A landscape with many valleys, sampled at points; each row gives a point and its height.
A ball rolls from a point to the lowest of its 2 nearest points, and stops where none of them is lower. Distance is the straight distance between rows; heights are no part of it.
samo: [-31  45  31 -14   0 -48 -39   1   5  32  33 -12   2  12 -16 -21 -13   5
  -6  12 -37  18 -24  -7 -40   1]  height 53.5
gavir: [-24  19   6 -28  -3  12  63 -10  17  -2  41  -8  33  -4 -17 -11   8  21
  23   6   7  16  22  -5 -15   2]  height 73.3
kogi: [ 31   8   4   5  17 -29 -29   1 -66  56 -14   2 -27 -24 -39  -3   4  31
 -26  -5 -26  18 -49 -11 -43 -28]  height 52.4
zum: [ 18  13 -50 -21   9   3   8  17 -38 -31  -2  -7  23   6   9 -24   7  26
  35   7  -4  -9  25  -4  14  -5]  height 52.1
kisi: [ 48  13 -59   0  19  26  29 -31 -39  -4 -21 -17  30 -17 -25  12  37  78
  16   6 -14   7  -8  13   8 -31]  height 49.6
mapak: [ 43 -26  15  19  11 -22  69 -38 -55  24  -2   6 -24 -42  -7   0  23  41
   5 -20   3  51 -28   3 -50  15]  height 17.1
Turos: [-27   5  51  -4  13 -42 -19 -33  35   7  31   2  23   5   5  -6  -8  -3
   1 -12 -11  34 -16  17 -42  19]  height 58.9
ledav: [ 23  35  19 -67  20  24  -2 -22  15  36 -24   6  -4  -1  42   3 -24  17
   7 -31  -2 -20  16   7  10 -44]  height 45.1
dusi: [-50  -4 -39  13 -20 -24 -63  26  -7 -68 -17   7  23  28   0 -10 -25 -39
   3 -12 -19  16  22  -3  -7  35]  height 31.5
Bido: [ 73 -36   3   7  23   7  58 -35 -51  35 -47  10 -47 -25  -2  10  30   7
 -18 -11  35 -13 -20 -22 -21  -6]  height 27.7
vome: [-21 -55  24  40   0 -32 -10 -28  23 -22  12   9   4 -45  26  -3 -21 -18
  15 -33  -3  28  -1  11 -40  48]  height 14.4
birus: [ 44   5  57  44  15  -8 -29  28 -50  31  52 -26 -19  11  -1 -15  16 -22
 -29  -8 -41  -4 -47   7  -9 -21]  height 45.9
Pebeb: [ 19  22 -22 -14  23   5 -38  16 -29  54   3 -27 -23 -29 -28  -3  15  27
   1  20 -43  17 -49  -1   3 -22]  height 59.8
Buge: [  5   3  46  14  16 -19 -46  53 -46  44  22  -6  -9   6 -24 -29 -11 -39
 -34   2 -36  21 -26 -13 -12 -10]  height 52.5
raz: [ -8   8  -8 -56  20  25  14 -21  -3  32 -13   0  26 -22   7  -4 -24  32
  19 -13   7  10  24 -12 -20 -32]  height 51.7
kevu: [ 21  -3  -6  27  13 -41 -27   8 -36 -15  31 -29  -6  -1  19 -15  18   7
  23  -4 -41   8 -28   6  -3 -11]  height 36.5
zev: [-30 -37   6  67  -9 -17  38 -22  53 -49  37 -10  -4 -12  14  20  26  -2
  17  12   6  -6  15   4  -6  43]  height 29.1
niru: [ -6  31  19 -50  -1  23  -1   2  22  73 -43   3 -32  -8  15   2 -10  -6
 -19   4  14 -32  10 -14   7 -38]  height 52.2
bep: [ 28   2 -42  49   5  14 -28   3 -19  46   1 -38 -29 -29 -45   9  38  46
 -37  16 -33  -8 -72   4   2 -24]  height 55.2
Zudos: [-22  28   6 -34  -7   3  10  10  20  24  36 -18  22  -2 -13  -3  18   1
  17  35  -5  15 -13   0  19  15]  height 69.7
Reri: [-45 -50  14 -11  -1  18 -27 -43  35 -26 -13  15  37  -3 -11  27 -22 -33
   9 -15   7  64  19 -10  -7  33]  height 35.6
betu: [-45 -40 -17  -1  -5  22 -31 -32  43 -77  12  15  56  17   7  33 -12 -27
  23 -29 -13  28  16   9  19  29]  height 30.0
Kup: [-14   3  -2  10 -15  -4  25 -18  28 -68   5  11  36  31  25  -3  -8  19
  13  -9   9 -35  54  16  -5   2]  height 79.4
zus: [ 64  -3 -55  25  31  14  12  -7 -40  -4 -16 -18 -17  -6 -19  14  49  37
  10  17  -9 -11 -36  12  35 -15]  height 42.8
mudu: [-38  27 -14 -59   0  18 -56  41  36   5 -14  15  18  26 -23   2 -41 -51
   8  19   0  26  -7  15  51  19]  height 68.8
pap: [-19 -23 -26  55 -16   5  13  18  48 -47  18  -8 -27  -4  26  13  17 -21
  10  18  26 -38  14  -7  26  27]  height 35.8
Sutup: [-67  39 -23 -33  -3 -25 -67  10   4 -33  -4  -7  39  29 -20  -7 -37 -20
  10  -9 -29  19  15   4  -6  12]  height 38.7
mip: [-41  47   5 -19 -27 -25 -10  -5  -1 -55  -7  27  43  57  -2 -13 -14   6
 -11 -10   2 -13  42  14  -4   1]  height 82.0
mopat: [ 46  36   7   4 -20  11  16  49 -22 -20   4   5 -20  56  14   0  14  -7
   0  15  11 -79   7  25  69 -31]  height 25.8
boluz: [-39 -24   8  22  -5 -42 -58 -19   3 -45   3  17  23   5   6   1 -22 -40
  -3 -40  -5  31   7   2 -39  40]  height 23.6
kabo: [-45  -7  -8 -33 -17  45 -19 -28  51 -52  -1  26  64  38   1  29 -30  -3
   3 -20   7  22  37  15  33 -10]  height 23.5
Mori: [ 38 -28   7  39  -5  10  60  12  24 -41  -5   6 -33  14  27  16  25 -32
  13  24  37 -31  23  -1  35  17]  height 41.5
lus: [ 12   2  28  10  -8 -11 -24  45 -14  -5  15   8  -5  27  -6 -22   6 -45
 -17   8  -3   4 -11 -15  11  13]  height 57.7
dorod: [ 68  -9  22  30  27  18  49  12   6  -9  18  -6 -33  17  21  18  25 -34
   0  25  15 -58 -11   2  63 -12]  height 46.3
diris: [ 56 -15 -39   9  16  29  19 -23 -22  34 -42 -10 -29 -21  -3  14  31  30
 -16   4  24 -26 -28  -6   4 -29]  height 35.5
ket: [-56 -10  11 -10 -20   8 -50  -9  33  -1 -21  26  12  12 -29   4 -29 -39
 -28   2   9  38  26 -20  -4  21]  height 41.4
laz: [-63 -23  14  -3  -2  -4 -31 -26  46  44 -43  29   1 -34 -23  13 -52 -15
 -36  -8  22  28  39 -18 -39  11]  height 47.8
Tevol: [ 50 -25 -23  52  19  15 -19 -29 -17  41 -38 -18 -43 -26 -19  19  28  41
 -52  -7  -2 -24 -66  16  -8 -45]  height 45.3
zub: [-36  58  -7 -27  -7 -23 -33   1  16   1  18 -13  22  22  -1 -15 -19  29
   7   0 -35   4  10  15 -16 -22]  height 46.8
Lurag: [ 13 -19 -28  54  -9 -33  12 -35 -39  -2 -13  -3 -26 -52   7  -2   4  67
   0  -9   6  -6  -9  17 -48 -22]  height 17.2
vizeg: [  1  16 -20 -13   1   5   0  37 -10 -52   9   5  26  38  23 -11   3 -20
  30   9  -3  -3  18  16  47  23]  height 47.9
nir: [-46 -59 -39  10   9  13  -2   8   7 -23 -26   4  19 -43  17  -6 -30 -13
  26 -16   8  36  38 -32 -28  37]  height 60.7
Sefod: [ 38  -9  58  -4   4  16  35  -3  38   8  27  -7 -17  29  12  13  30 -57
  -2  14  17 -24 -11  -3  23   4]  height 51.1
Zuse: [ -8 -21 -43  49   7 -40  -7   1 -30 -23  24 -20 -12 -41  24  -7  11  33
  29  -8 -24 -19   2  -7 -26   0]  height 28.9
natoz: [ 73  -7   2  15  13  -7  67 -32 -61  -2 -13  -5 -24  -3 -21  17  52  24
   0   1   8  16 -16  -6 -25  13]  height 20.0
Gefin: [  0 -24  18 -19  -2  36  45 -13  38  15   5   6   1  -1   7   7  18 -36
   1  13  32  10  10 -21  14  20]  height 55.1
Kosi: [-19  -2   6 -23 -25  26 -42  41  18 -25 -16  35   9  49 -27  12 -22 -72
 -23  22   8  22  -1   0  65  36]  height 65.4
peka: [  0   8   8   1   8 -38 -27  -2 -44  51 -22  17 -37 -28   3 -18 -32  35
 -27 -11  -7  -5  -5   4 -53 -26]  height 45.2
Ruzaz: [ 45  16  16 -27  -4  46   9  50 -45  56  -9   3 -35  12 -20   5   7 -35
 -36   6  15 -25 -42 -14  40 -23]  height 65.3
numu: [-29 -50 -27 -27  15  28  16  -2 -10   3 -12   4  32 -45  18 -24 -43  32
  30 -26   7  20  36 -10 -39  -9]  height 56.8
lofi: [  0 -27  25  15  -8  22 -19  32  33 -11  -6  13 -11  25 -10   5  -1 -89
 -24   9  14  16  -9 -23  36  34]  height 61.9
porab: [ -4 -53   9  31   5 -28  43 -40  -6  -6  20   2  -1 -54  25  -2  -4  38
  19 -27   3   8  -7  17 -46   9]  height 1.2
Mos: [  8   5  21  28 -23 -62  -9 -12 -22   3  -5  26 -28   5  12 -15 -15  17
 -26 -16  18 -27  18   8 -44 -13]  height 37.6
Muke: [-19  -2   9  54 -29 -41  43   7  12 -31  17  -6  -9  -1 -12  -8  24  -6
   8   6  16  11  30 -11 -37  43]  height 21.3
tamen: [-42  -4  18 -14 -16  14  52 -36  48 -34  15  14  53  17   3   8 -12  34
  13 -24  17   6  33  19 -15  -1]  height 76.7
lut: [ -9  16  -1 -32  17   2 -20  17  13  69  27 -24 -17 -28  -9  -4   4 -15
   6  44 -27  22 -42 -10  11   2]  height 65.5
rifo: [ 21  -4 -27 -39  32  28  39  11 -20 -16  13 -12  26 -20   6  -8  29   6
  52  16   4  32   4 -11  33  17]  height 55.9
sesus: [ 13  41  45 -33  -6  31 -24  40 -21  85 -23   0 -40   7 -18   1 -18 -16
 -57   4  -4 -42 -22 -18  16 -43]  height 59.6
sadot: [-19  -8  10   5 -22   6  22 -23  68  30   0 -10  -4 -24   8   6  10   5
  -9  24  30 -23   6 -16 -11   7]  height 59.4
gil: [-35  23   0 -47 -10  48   6 -15  71 -23 -21   1  38  10  27  19 -32  18
   5 -25  15 -28  48  13  33 -24]  height 32.6
tis: [ 36  15 -33 -34  -5  32   4  52 -35   9 -31   8 -27  -2   2 -17  -3 -20
   1  18  22 -23  -5 -12  55 -14]  height 69.6
pabo: [ 30  36  -5   4   4 -22   4  21 -37 -25  32 -10   2  50  -5 -13  26  14
  16  26 -33  -9 -22  19  21  -8]  height 42.9
zitas: [-50  -6  30 -13 -17   9  29 -38  42  42 -24  13  -6 -32 -12  14 -28  19
 -20 -10  42  13  32 -13 -48  -1]  height 53.9
Sekop: [  0  55  -9 -28 -11   2  -1  23  12 -28  21  -9  18  47   9  -6   7  22
  29  14  -6 -36  14  38  47 -14]  height 43.0
dil: [ 45  47  -6 -36  -4  27   6   8  -6   6   0 -20  -5  24  31  -1   2  24
   8   1  -9 -47 -10  23  56 -43]  height 35.2
Guvug: [ -4 -15   3  62 -28 -60 -12  32 -23 -21   2  11 -31  -9  10 -19  -1 -16
  -8 -11  -1 -11  10 -14 -52  23]  height 30.2

Call two points neighbours if one is among the 2 nearest of the other. Go from one point of each pair to the other, from neighbour to neighbour, staying as low as possible. Name the highest point that can't be avoided.
ledav, porab: nir
mopat, porab: Sekop
mopat, kabo: Pebeb
Muke, kabo: sadot

For each start below, name the point where the ball stops.
Gefin: Muke
Kosi: porab
rifo: mopat
